Each row is a point on a tangle of strands that fork, close into loops and nearly touch. The rows are in no order.
Two points are linked if the straight distance between their rows is under 39.3. Some points are linked to none.
q825: 9 15 20 1 -35 -2 33 8 4 16 24 -18 -12 -3 -10 5 0 -10 -16 10 13 6 -28 12
q23: -8 -4 7 -9 24 11 13 4 14 -4 -25 1 11 4 -17 -21 4 41 -10 -9 -15 -1 5 -6
q591: -14 42 23 -5 -5 2 15 12 14 23 1 8 2 -12 -11 -15 12 16 -26 -26 18 -12 -23 8
q763: 10 0 3 5 1 -13 -11 -4 -19 12 14 4 -12 13 0 5 3 -23 3 0 -6 -8 -12 9
q848: 13 -34 -4 -9 -6 5 10 4 5 -22 -8 -33 -9 -5 -2 -2 0 7 15 23 -14 8 15 -16
q976: 25 -3 -13 -6 -2 9 -20 -1 21 5 0 -4 12 -31 7 -14 -2 17 -25 -17 -11 13 -3 -21
q295: 2 31 -1 0 -1 7 -21 2 -5 14 24 14 12 2 26 1 11 -20 -22 -12 8 7 -26 3
q364: 12 -36 -5 -8 0 20 26 7 31 -17 -9 -15 -6 0 -5 2 5 18 15 13 -15 20 11 -29
q644: 10 -13 -8 4 7 -4 -7 3 -12 -5 -9 -6 -4 4 3 12 0 -14 19 4 -10 2 10 -4
q873: 12 -29 -7 -17 15 -3 -17 -6 -8 -3 -8 -16 -9 23 0 6 4 -6 6 -3 -35 -14 0 -10
q337: 30 -12 -26 3 -3 1 -1 -9 5 5 15 16 11 7 -1 3 -3 -13 -7 4 -8 5 -25 -3
q456: -6 -3 29 5 -31 -17 30 8 12 4 21 -29 -13 -15 -24 -6 3 11 -12 20 22 8 -14 8
q717: 9 -2 -28 6 -2 22 -10 8 18 -21 -17 -6 9 -20 23 3 3 -10 27 -7 8 18 29 -8
q83: -23 34 19 4 4 -4 12 6 10 20 -8 19 -2 -11 -10 -15 14 21 -11 -20 15 -13 -13 10
q259: -5 15 11 -10 -18 -16 1 -6 -14 -9 14 -21 3 -13 15 -5 1 -9 -19 10 20 -6 3 -13
q72: -2 8 -15 10 18 0 -26 -2 -18 -2 -17 16 2 16 14 17 3 -26 22 -18 2 -3 7 -1
q952: 6 -18 -25 -8 14 15 2 -11 6 -19 -16 10 -1 31 5 5 6 15 12 -16 -33 -1 5 3
q661: -3 18 18 0 -20 -8 1 5 -19 13 22 -18 -13 8 8 2 3 -19 -13 4 5 -7 -24 13
q590: 16 -24 3 3 -2 -3 7 -11 -12 9 13 8 -15 23 -22 8 -1 -16 9 11 -12 -9 -10 8
q519: 21 -5 -42 5 -9 9 3 2 5 -22 -2 -9 6 -7 14 13 -11 -22 16 15 5 8 17 -1
q2: -14 20 19 -2 -9 -15 11 7 -1 4 2 -15 3 -26 8 -14 2 6 -11 3 20 9 7 -12
q711: 6 -12 -28 -8 -13 5 -21 -7 -4 -33 -6 -23 1 -21 23 4 7 -6 5 7 3 -6 25 -22
q95: 4 15 1 13 -9 10 19 0 -4 4 21 22 -24 21 -14 25 -20 -31 15 14 12 7 -2 16
q556: -36 23 20 1 21 -11 -14 11 -3 17 -18 13 9 -15 17 7 4 8 19 -17 19 -4 7 0
q110: -28 7 13 16 4 -1 4 -3 -10 9 -15 30 -22 24 -20 -2 -10 15 15 -7 -17 -14 -3 38
q420: 26 -11 -19 1 -13 -13 1 -4 -11 -4 17 -5 1 4 9 2 -7 -16 -8 20 -8 1 -13 -3
q157: -23 21 28 -1 -11 -9 16 12 1 10 5 -13 -1 -22 4 -1 0 3 1 4 24 9 -2 1
q574: -7 15 1 -7 24 3 -26 -1 1 2 -21 11 17 -7 -3 -20 11 19 -9 -28 -9 -12 3 -4
q453: -17 -7 15 9 10 2 21 0 -1 9 -13 18 -10 21 -29 -16 -6 31 2 -6 -18 -7 -2 32
q532: -26 25 8 11 6 8 15 -14 -4 -16 8 -16 1 -12 1 26 -23 -27 14 23 29 1 29 13
q888: -28 23 19 7 10 -1 2 10 -1 14 -11 10 5 -11 10 9 -4 -4 19 -10 26 7 13 -2
q342: -16 -6 16 -10 -5 -31 -24 3 -13 14 6 -26 -10 -9 -3 -21 1 8 -13 6 -6 -22 3 4
q573: 13 -9 -31 -3 -7 23 -29 -4 17 -17 -10 -4 11 -17 33 0 7 -7 26 -13 -6 15 21 -12
q50: 22 -20 -14 -15 -4 12 -13 0 20 -2 0 -16 9 -27 3 -15 -3 23 -24 -11 -22 14 -1 -23
q628: 10 23 0 1 -14 -3 -6 4 -7 16 28 2 5 0 21 1 5 -17 -20 -4 4 6 -23 1
q698: 23 -5 -10 12 -10 6 26 0 -2 4 22 19 -18 14 -19 20 -21 -24 12 23 11 10 -8 10
q414: 10 -25 -32 -11 6 29 -6 -5 8 -16 -12 3 -2 16 11 17 2 -15 37 1 -15 7 16 -9
q167: -18 15 12 -5 -10 -19 -18 -9 -35 -1 19 -25 -11 12 14 10 3 -23 3 8 10 -17 -5 12
q320: -5 31 25 -2 -13 0 21 14 14 26 9 -2 -4 -12 -10 -4 10 0 -26 -16 12 -5 -28 6
q210: 5 -23 2 -4 14 14 26 -5 16 -10 -18 3 -1 16 -17 -3 7 23 -3 0 -16 5 5 -10
q810: -4 16 -4 1 11 -6 -30 4 0 2 -16 1 13 -18 18 -5 11 -3 2 -25 -3 4 8 -13
q288: 12 5 -30 -1 -5 9 -48 -8 11 -4 -4 -7 9 -24 35 2 5 7 -6 -21 -8 14 9 -14
q103: 15 -21 -24 -4 2 13 -10 -1 -5 -10 -13 -2 -2 7 6 17 1 -18 26 4 -14 5 13 -7
q878: 0 11 3 23 -1 12 31 2 5 7 -13 40 1 7 -13 -11 -2 18 -8 -9 -14 13 0 25
q111: -10 -3 15 8 0 -11 13 7 -4 0 -1 -9 -9 -10 -13 8 -11 -1 18 16 14 10 8 2
q489: 10 -24 5 -4 1 -13 -6 1 -7 1 -4 -19 -4 -2 -4 -6 2 -2 1 10 -17 -5 3 -7
q756: 14 -32 -1 -4 5 16 37 -6 21 -13 -10 5 0 15 -21 5 0 18 -1 12 -12 12 1 -13
q340: 7 -9 26 5 -19 -14 25 10 13 10 14 -16 -9 -20 -16 -14 6 11 -12 19 9 9 -4 -3
q109: 29 -22 -10 -3 -19 -17 2 -5 -8 -5 21 -16 -4 -6 4 -7 -5 -7 -19 18 -10 -4 -9 -6
q178: 14 -8 -10 9 6 -7 -11 -4 -25 6 13 12 -11 26 -2 13 1 -28 12 7 -6 -6 -10 8
q889: -1 -6 29 2 -4 -11 16 9 20 18 3 -7 -2 -18 -18 -21 7 17 -8 8 7 4 -7 -7
q170: 11 -13 -11 -10 10 15 -7 -7 13 -10 -19 5 8 -3 5 1 12 6 6 -14 -19 2 7 -15
q153: -14 -31 4 -16 28 -2 5 -7 13 -6 -18 -15 -11 27 -18 -5 3 26 11 -5 -22 -10 6 -10
q273: -2 31 13 7 -14 13 27 12 11 10 7 9 22 -24 13 2 -2 -10 -5 -5 26 24 6 -4
q112: -8 3 5 -11 22 -8 -26 -2 -14 11 -11 7 0 12 -8 -20 8 9 -2 -17 -15 -28 -3 6
q230: -1 9 9 6 -5 -5 11 18 14 -6 -14 -13 11 -37 7 -7 4 13 -5 5 17 24 17 -23
q193: -36 36 16 -2 21 -7 -17 5 -7 21 -11 20 13 -11 16 -3 9 3 5 -29 17 -12 0 0
q530: 8 14 -39 8 0 3 -16 1 -10 -22 7 -9 12 7 30 19 -12 -36 8 7 14 3 12 3
q115: 3 31 -11 5 -9 11 9 3 7 -18 1 -9 29 -21 26 7 -14 -19 -7 3 31 18 24 -5
q147: -3 -12 13 -4 12 5 1 10 24 0 -22 -11 10 -23 -7 -17 6 29 -5 0 -8 4 3 -29
q794: 7 18 -3 -3 -17 -8 3 -5 -16 -14 19 -15 11 -9 20 7 -5 -16 -12 14 22 3 6 -11
q463: -22 27 20 -8 -17 -6 -12 -8 -32 5 17 -27 -9 8 12 16 -1 -23 0 5 14 -17 -20 20
q977: 8 -17 1 4 9 7 12 -5 -1 -6 -17 16 -4 11 -20 17 1 -1 15 3 -6 5 11 -4
q429: -4 5 -12 12 18 3 -19 -10 -22 0 -15 25 1 26 5 9 8 -13 10 -17 -10 -13 2 10
q359: 25 -14 -20 8 -6 5 21 2 -1 -3 14 12 -4 11 -9 17 -15 -23 11 20 7 12 -2 3
q350: 16 -21 2 -2 -11 -18 2 -3 -17 -5 9 -22 -14 2 -7 0 -3 -9 4 18 -7 -3 1 5
q256: -25 2 25 -5 15 -23 -14 17 3 17 -8 -10 1 -22 2 -13 3 20 6 -2 9 -10 3 -3
q137: 17 -3 6 -6 -37 -15 23 -4 -5 -8 34 -21 -11 -7 -1 -3 0 -4 -23 24 15 0 -5 -5
q791: 6 -17 16 6 -7 -11 15 -2 -5 10 12 0 -21 10 -26 5 -3 -11 11 14 2 1 -9 12
q535: 7 -32 22 12 -5 5 34 0 16 -1 5 3 -13 6 -45 4 -10 7 13 24 2 17 -3 -1
q749: -3 28 3 2 -6 8 -11 6 -17 20 23 9 -8 23 13 16 10 -32 -15 -8 6 -9 -36 18
q780: -9 -2 9 -17 25 -2 -17 4 4 8 -18 0 11 -9 -14 -27 5 28 -10 -16 -8 -17 3 -10
q824: -24 11 26 5 -5 -11 20 12 1 2 6 -12 -8 -18 -9 8 -12 3 16 13 24 14 5 7
q423: 36 -16 -38 1 -12 -2 1 -15 12 5 16 7 9 1 -1 -3 -12 -14 -11 16 -10 17 -36 -8
q884: -4 21 -8 0 15 -9 -49 0 -13 5 -11 -5 8 -13 30 -4 7 -10 -3 -28 -10 -2 7 -12
q80: 16 -42 -7 -14 -13 2 6 2 13 -11 0 -37 -6 -8 -3 -11 -6 15 -16 17 -21 4 6 -23
q82: 2 26 1 8 -16 22 22 2 -5 12 24 25 -12 22 -4 25 -15 -35 0 11 17 8 -19 14
q897: -2 -20 -18 3 9 24 13 -10 0 -19 -24 20 -5 32 -11 20 -4 4 24 -2 -20 6 18 4
q218: 12 -11 -8 4 -3 -7 0 4 -11 -17 -10 -18 -4 -9 3 9 -4 -8 14 14 3 5 18 -3
q972: 17 11 -8 5 3 3 1 -5 16 2 0 23 17 -14 2 -7 8 8 -13 -17 1 10 -4 -11
q239: -16 5 -2 -12 29 -1 -24 -2 -17 4 -23 6 9 20 -10 -21 3 24 -1 -25 -21 -26 2 13
q515: 6 32 0 7 -15 17 19 8 13 -3 8 1 35 -26 26 1 -11 -13 -13 1 32 30 11 -4
q775: 11 12 -20 6 4 -1 -19 -2 -11 8 21 20 6 19 16 10 5 -25 -10 -2 2 4 -22 6
q180: 9 -33 3 0 1 15 20 13 21 -16 -13 -28 -4 -6 -8 2 -2 15 21 25 -6 18 17 -21
q13: 8 -5 -14 -5 -9 -3 -6 -5 -8 -30 -6 -22 -6 -14 10 11 2 -9 6 18 9 -4 25 -14
q333: 14 -10 -15 -2 -12 -20 -16 -11 -27 -18 16 -20 -7 8 15 5 1 -19 -8 17 -3 -14 -1 -4
q576: 15 1 -32 1 -19 8 -31 -6 15 -16 -4 -12 12 -30 35 -1 1 7 -4 -11 0 16 15 -16
q466: 13 16 -26 6 -6 2 -2 0 -9 -13 12 -5 15 1 26 14 -13 -29 1 9 17 11 8 0
q921: 30 -24 -16 -15 1 4 -8 -5 12 1 10 -3 8 -3 -2 -10 -5 7 -18 -1 -27 1 -12 -12
q805: 1 26 -27 8 -2 14 0 -1 11 -25 -3 -11 23 -14 35 15 -13 -27 3 2 31 10 30 -2
q632: -16 -16 19 -22 22 -7 -20 9 11 14 -12 -14 6 2 -20 -25 1 36 -6 -4 -9 -22 5 -11
q722: -5 -6 1 -5 21 10 4 -2 8 -6 -28 7 8 4 -8 -11 9 23 -2 -12 -15 -4 6 -5
q826: -1 24 -24 18 6 15 -11 -6 -5 -3 2 45 13 28 17 20 -3 -28 -2 -12 17 10 -6 12
q81: -9 30 9 1 5 -2 -22 5 -19 23 17 4 -7 17 12 2 16 -20 -11 -17 0 -13 -27 9
q102: -31 -32 23 -3 23 -11 -12 -5 -3 2 -13 3 -6 17 -23 10 -6 18 29 3 -9 -19 2 13
q516: -13 29 14 -4 13 -4 -4 8 8 16 -7 15 7 -20 -2 -22 15 15 -14 -24 11 -8 -6 -2
q26: 19 -35 -3 -7 -14 -18 -3 -9 -18 -7 13 -28 -13 14 -3 0 -3 -8 -3 27 -18 -12 3 0
q727: 23 -6 -25 1 -14 4 -14 -2 15 -11 -1 -5 10 -28 20 1 -5 3 -6 -2 -4 17 4 -17
q28: -16 12 9 10 3 -2 22 -5 -1 -20 8 -18 -4 -15 -10 18 -17 -11 14 24 30 12 24 4
q316: -21 1 29 5 -17 -19 17 15 11 13 13 -19 -14 -15 -17 0 -1 9 1 11 19 2 -15 11
q221: -5 -10 -12 -5 20 18 1 -6 8 -18 -28 10 4 14 0 3 9 15 11 -18 -21 -2 11 -2
q159: 9 3 -28 21 0 19 12 -4 8 -12 -14 40 12 15 -2 16 -9 -7 10 -7 3 10 6 6
q408: 33 -27 -22 -9 -11 0 1 -6 14 -4 13 -12 6 -9 3 -4 -11 4 -15 8 -24 13 -13 -15
q330: -14 19 6 13 0 6 14 -4 -4 7 -7 33 -6 8 -8 1 8 1 -3 -16 6 -3 -1 13
q473: 22 11 -12 1 1 1 -15 -3 19 4 1 7 16 -23 12 -6 4 9 -18 -18 0 15 -3 -18
q343: 28 -8 -28 13 -4 13 18 -4 7 -6 3 29 6 10 -8 15 -13 -17 10 13 4 10 -4 -1
q754: -15 12 20 -9 -18 -22 -9 -6 -14 2 18 -26 -6 -12 12 -10 6 -3 -21 4 13 -16 -6 -3
q649: -21 -11 18 2 19 6 22 17 8 18 -18 11 -6 23 -32 -25 -13 43 3 -8 -21 0 -3 29
q510: 9 7 3 2 -8 -14 -8 2 -15 13 21 -4 -10 6 12 -2 4 -18 -13 -1 -4 -4 -14 8
q507: -39 -9 31 3 4 -14 -5 10 13 15 3 9 -13 7 -35 3 2 31 7 -6 6 -30 -14 29
q416: 19 13 -11 3 -16 -5 5 2 8 0 12 -1 17 -21 21 -3 -5 -4 -18 1 8 22 -5 -11
q407: 2 29 -8 11 -14 23 9 1 -1 13 21 29 5 18 10 18 -3 -28 -10 -1 18 10 -26 13
q607: -20 -31 11 -16 30 -8 -4 -7 1 0 -18 -8 -9 28 -22 3 1 18 15 -2 -16 -20 4 2
q67: 26 -17 -18 -6 -14 2 0 2 10 -11 1 -12 6 -17 9 -1 -2 2 -5 9 -11 12 3 -16
q41: -19 3 -3 17 12 10 2 -6 -6 -11 -35 34 -2 15 -6 14 -7 0 24 -8 3 -3 24 7
q384: 7 10 -16 8 11 0 -22 3 -19 1 2 12 4 19 18 20 -1 -31 11 -4 5 0 1 2
q494: 5 -24 -26 -15 8 29 -2 -3 18 -21 -11 0 0 12 14 7 11 0 33 -10 -18 13 20 -18
q981: -19 11 0 -6 33 0 -19 1 -6 0 -32 13 16 3 -3 -19 8 28 3 -27 -11 -18 7 8
q496: -20 17 20 15 -4 3 24 -4 7 10 -9 29 -14 1 -22 0 3 14 -1 -6 9 0 -7 15
q990: 18 -5 1 -17 4 15 -3 -1 26 -3 -2 2 16 -15 -21 -31 0 40 -35 -17 -11 8 -4 -22
q540: 29 0 -21 4 -15 -2 9 -1 14 5 13 8 14 -14 9 -1 -6 -6 -14 4 5 20 -17 -10
q933: 36 -10 -31 4 -21 -6 16 -4 11 -1 16 0 12 -13 3 -3 -13 -9 -10 21 0 23 -20 -9
q828: -12 -6 12 16 2 8 27 -6 -3 4 -15 28 -11 19 -26 -3 -6 17 5 1 -14 4 2 24
q970: -31 -16 19 -3 23 -14 -16 -4 -9 9 -9 12 -10 19 -20 2 0 17 20 -6 -5 -29 -1 24
q276: 7 22 -14 -4 -19 5 -6 -12 -11 -16 23 -8 24 -13 30 7 -9 -20 -20 13 25 6 -1 -15
q730: -18 15 16 8 10 -4 11 4 0 11 -9 20 -5 -4 -8 10 0 -3 18 -6 23 7 6 1
q909: -20 -8 11 -5 21 -11 -17 -8 -14 14 -9 7 -7 22 -18 -10 5 12 6 -12 -12 -32 -5 23
q798: -13 19 23 -3 -24 -7 3 -2 -23 6 22 -27 -14 11 1 14 -2 -23 -8 9 14 -13 -24 23
q500: -31 31 21 -9 17 -12 -14 15 4 25 -7 10 8 -22 11 -17 10 18 -1 -24 15 -17 -4 0
q58: 6 9 -34 7 -1 14 -6 5 13 -29 -9 -14 8 -15 30 11 -4 -22 18 1 20 9 37 -3
q247: 19 -28 16 12 -13 -3 36 6 10 -6 12 -10 -12 -7 -30 4 -11 3 9 34 8 20 4 2
q369: 11 17 -8 -6 -30 -2 2 -11 -9 -9 35 -8 14 -10 25 -1 -6 -12 -34 13 17 8 -16 -11
q589: 15 13 -7 -3 4 -1 -16 -4 0 10 18 15 6 2 -2 -17 8 -2 -26 -15 -7 -9 -19 -1
q946: -16 18 4 2 7 2 4 -19 -15 -19 11 -23 0 -5 5 25 -14 -32 14 19 28 -9 25 3
q584: 8 -37 16 4 3 9 42 -7 20 -7 -3 4 -9 17 -41 5 -6 19 4 20 -5 12 1 -4
q938: -19 -4 26 -1 7 -22 -6 8 0 17 -2 -6 -6 -10 -7 -7 4 9 12 1 6 -7 -6 8
q317: -15 4 13 -9 -18 -30 -20 -1 -18 11 20 -31 -13 -1 2 -17 5 -3 -18 3 0 -26 -8 6
q374: -4 -17 10 -6 20 10 2 6 16 -4 -29 -2 7 -10 -8 -4 8 20 12 -3 -7 1 9 -20
q914: 7 -27 -12 -7 8 30 14 0 24 -20 -17 -3 -2 7 0 7 8 9 23 2 -12 17 17 -22
q966: 11 -11 1 -4 -11 -17 -11 0 -9 -1 12 -19 -2 -18 7 -17 -1 5 -27 3 -11 -5 3 -12
q25: -6 3 15 6 5 -8 7 1 -7 12 -2 13 -11 5 -13 4 4 -4 11 -2 7 -1 -3 4
q562: -11 33 19 6 -10 12 17 7 0 17 6 7 8 -10 5 7 -3 -15 4 -7 24 15 0 2
q141: -45 37 20 2 15 -3 -6 6 -4 21 -13 27 1 -3 6 0 9 16 3 -29 16 -23 -6 17
q639: -39 18 20 0 20 -11 -11 9 0 18 -10 22 -4 -5 -3 -7 9 28 8 -20 14 -30 -3 22
q406: -11 -8 11 -4 22 7 19 9 9 4 -19 3 4 18 -25 -27 -5 41 -11 -10 -17 1 2 13
q804: -15 19 9 -2 1 -17 -27 3 -28 17 16 -11 -9 10 16 -3 7 -17 -4 -7 -4 -17 -15 9
q904: 5 12 -19 5 0 -1 -2 -11 -22 -17 19 -14 -3 12 15 24 -14 -35 8 18 15 -5 17 8
q296: -30 10 18 -5 22 -6 -9 12 -1 14 -17 14 5 1 -12 -24 6 41 3 -16 2 -31 1 20
q229: 28 -33 -6 -13 -6 -9 -1 -4 -8 5 13 -14 -5 15 -4 -2 -5 -7 -6 16 -29 -7 -9 -1
q940: -25 -12 23 -9 9 -29 -26 11 -4 11 -3 -24 0 -19 6 -19 0 25 -4 7 0 -18 8 -3
q511: 14 -27 13 -13 -1 -8 4 1 7 16 9 -17 -6 6 -24 -23 1 11 -17 9 -18 -8 -4 -8
q681: 11 -1 -17 0 -6 -14 -9 -10 -28 -21 11 -16 -5 11 12 19 -6 -26 8 19 10 -12 10 1
q951: -8 1 1 15 20 15 10 5 -4 10 -31 36 -6 30 -9 2 -15 13 15 -12 -37 8 9 24
q913: -1 21 16 -2 -16 -10 14 9 3 7 15 -10 4 -27 11 -16 2 2 -25 -1 10 12 -1 -5
q232: -15 6 29 8 -8 -8 20 9 14 18 7 0 -14 -11 -21 -1 1 3 2 3 17 7 -14 6
q978: 0 -5 3 7 6 6 14 -10 -10 2 -7 22 -7 18 -19 -5 5 9 -1 -5 -10 -10 -1 14
q942: 5 -30 0 -14 17 3 17 -5 13 -11 -7 -6 -10 30 -19 -4 5 20 -4 -2 -27 -5 2 -10
q69: -18 30 24 0 -15 6 22 5 0 -2 6 -16 6 -27 5 5 -7 -3 0 14 34 13 8 3
q723: 16 -36 -13 -15 -12 2 -1 -1 4 -25 -1 -31 -7 -9 8 -2 2 8 -2 19 -20 3 12 -20
q847: -33 -6 26 0 10 -5 -2 15 10 11 -2 6 -5 9 -34 -12 3 47 2 -7 1 -26 -8 33
q747: 23 -36 -7 -7 5 -5 1 -12 -11 4 11 -2 -10 35 -14 4 -2 -15 3 11 -28 -13 -13 7
q145: -15 7 8 -4 1 -28 -28 -6 -36 0 7 -19 -10 8 16 0 2 -17 3 2 1 -20 1 8
q680: -18 7 6 16 8 0 0 -10 -18 2 -14 35 -14 23 -13 6 -2 -2 16 -7 -5 -9 2 23
q806: -1 -20 18 8 -7 -14 12 4 -1 4 7 -11 -13 -6 -23 -1 -5 0 13 16 4 6 -1 7
q694: 7 14 -25 19 8 16 -4 -4 2 -9 -8 36 12 19 8 18 -8 -21 7 -12 12 8 6 5
q77: -20 -8 18 2 13 -15 -7 1 -6 13 -7 7 -13 0 -15 6 2 1 23 1 1 -7 0 8
q554: -5 19 7 1 16 -6 -18 2 3 9 -10 14 13 -14 5 -12 12 7 -8 -26 2 -4 -1 -12
q265: -1 27 -19 14 -3 18 0 -5 -1 5 14 43 10 27 14 15 3 -22 -14 -5 17 11 -28 17
q287: -2 -15 20 -10 10 -7 -4 9 14 12 -12 -15 5 -19 -14 -24 1 23 -10 4 -7 -3 5 -20
q286: 29 -14 -20 -7 3 -2 -17 -9 0 2 8 6 8 9 2 -3 2 -7 -10 0 -24 -4 -19 -7
q397: -7 -5 14 4 9 -1 12 -6 3 8 -10 15 -2 4 -22 -13 10 21 -6 -4 -1 -8 -3 8
q133: 0 -26 -27 -5 10 27 10 -11 8 -24 -22 14 -4 32 7 13 3 8 23 -13 -24 6 17 -2
q991: -23 38 7 16 1 9 5 -1 -10 10 -4 34 -5 16 5 8 6 -9 -5 -22 10 -4 -9 16
q418: -1 24 28 1 -26 2 26 11 9 25 16 -8 -8 -6 -8 9 0 -8 -19 -3 15 2 -29 12
q468: 15 -5 -6 1 11 1 -4 -6 -4 0 -4 15 7 6 -6 -1 8 -3 -1 -9 -11 -8 -3 -3
q974: 17 -14 -7 -8 7 16 1 -1 26 -9 -16 2 12 -16 1 -5 11 13 -5 -9 -12 12 6 -22
q713: -13 17 12 2 -7 -5 18 -1 -7 -13 6 -20 3 -20 2 7 -5 -6 5 18 30 8 20 -1
q187: -34 7 24 18 -4 -4 11 7 6 10 -14 28 -22 15 -30 -1 -9 26 10 -2 -12 -11 -10 41
q196: 0 -23 11 -15 15 -14 -18 0 -4 12 -8 -19 -4 6 -10 -13 0 7 1 1 -21 -16 2 -7
q654: 17 0 -48 5 -12 6 -17 -6 2 -27 5 -13 8 -4 28 13 -9 -22 11 12 9 7 9 -3
q769: 16 -35 -13 -20 -5 9 -10 1 19 -9 2 -30 -5 -17 6 -12 -3 19 -18 0 -30 11 3 -27
q329: 15 12 11 -3 -37 -8 31 1 -1 1 31 -21 -10 -8 -2 1 -3 -10 -21 20 19 5 -16 10
q840: 3 -5 -3 17 1 7 10 -14 -18 -2 -3 35 -12 32 -16 8 -4 -4 7 0 -13 -6 -3 20
q581: 12 10 -23 0 8 3 -57 -4 0 -1 -7 -6 11 -12 30 -1 6 -1 -6 -28 -13 4 3 -12
q580: 2 -6 -7 8 13 -1 -13 -9 -23 1 -3 19 -8 27 -5 15 3 -19 13 -6 -10 -12 -1 8
q637: 21 -17 4 -3 -24 -17 13 -3 -1 -9 20 -19 -4 -14 -4 -13 0 3 -25 26 0 4 -2 -11
q363: 7 -25 -20 -13 -16 9 -12 -7 0 -32 -5 -27 -5 -19 16 -4 4 3 4 15 -14 0 22 -23
q487: -9 -10 20 -4 12 -5 5 4 13 12 -8 1 2 -8 -24 -19 9 24 -3 2 2 -7 -5 -7
q146: 8 25 -13 4 11 0 -27 -4 -9 10 21 22 8 15 19 -1 13 -18 -20 -15 2 3 -26 6
q886: 6 1 -26 -1 -13 4 -25 -2 1 -27 -9 -16 8 -25 32 1 7 -4 0 -5 2 8 22 -20
q452: 5 26 13 -1 -26 -2 9 4 6 15 25 -7 7 -20 18 -11 1 -3 -32 -5 5 8 -18 -3
q980: 7 13 -20 9 2 5 -9 3 -19 4 19 18 1 27 15 22 -7 -38 6 6 7 6 -10 10
q236: 0 -17 -18 -12 6 22 -32 -3 15 -13 -15 -8 6 -11 27 -6 13 4 24 -15 -19 15 24 -20
q62: -9 -16 16 -22 15 -16 -25 5 -1 20 -2 -13 0 4 -21 -27 1 19 -8 -8 -12 -25 -1 -3
q503: -27 21 24 -3 -10 -11 0 4 -15 11 8 -16 -7 -6 7 7 -3 -8 8 0 16 -7 -9 16
q242: 14 18 -1 -2 -26 -6 10 0 3 3 29 -6 10 -17 22 -7 -4 -6 -30 6 9 18 -16 -6
q457: -26 0 16 -6 15 -1 3 10 0 13 -13 7 2 11 -27 -31 1 43 -3 -10 -3 -23 -1 25
q54: -2 8 -10 -2 2 -10 1 -10 -12 -28 6 -23 -2 -8 5 18 -4 -21 10 20 25 -7 28 -9
q961: -9 -16 -10 -13 10 9 -30 6 0 -11 -28 -19 -1 -11 22 -2 9 4 27 -9 -21 1 22 -17
q37: 12 -5 4 0 7 6 5 6 23 2 -15 4 16 -25 -8 -16 12 20 -12 -7 -4 12 2 -21
q678: 3 -14 -4 -7 10 2 -19 4 3 -6 -19 -12 3 -11 10 -2 8 3 11 -6 -18 2 10 -18
q621: 21 -17 -21 2 -8 8 8 6 6 -20 -9 -13 2 -13 7 11 -3 -9 19 16 -2 12 19 -7
q302: 18 -14 -34 10 -2 26 13 -9 13 -17 -13 29 12 16 -5 17 -6 -9 13 -2 0 12 3 1
q570: 8 -16 -18 12 2 17 14 -11 -10 -13 -12 33 -6 36 -9 16 -11 -3 12 3 -19 1 6 14
q606: -18 34 19 4 0 8 11 7 -4 19 1 18 -3 0 4 7 5 -12 1 -18 17 -4 -11 4
q305: 16 3 -16 0 -17 -12 -5 -3 -23 -8 29 -10 -3 9 18 7 -4 -21 -12 19 4 -2 -10 2
q381: -14 15 26 10 -9 3 32 4 15 14 1 17 -12 -8 -24 2 5 10 -1 -2 21 6 -11 5

A piece is all that can be reached along the links. How many separate loops has the piece of each point below (a circle has one, a figure eight two, a Y none), and how many tips (points with one link)?
q473: loops 4, tips 5
q661: loops 1, tips 1
q606: loops 4, tips 1
q95: loops 1, tips 0

A fork is a point with three links, a tip a point with one. Leave the first point through the second and follow the links. Name the first fork or tip that comes.
q644; q103: q723
q933; q423: q576
q763; q178: q510
q256; q938: q193

How many points has the smallest loop of links through each point below? Write 0 if it is on no loop.
q343: 11
q581: 31
q980: 12
q287: 12
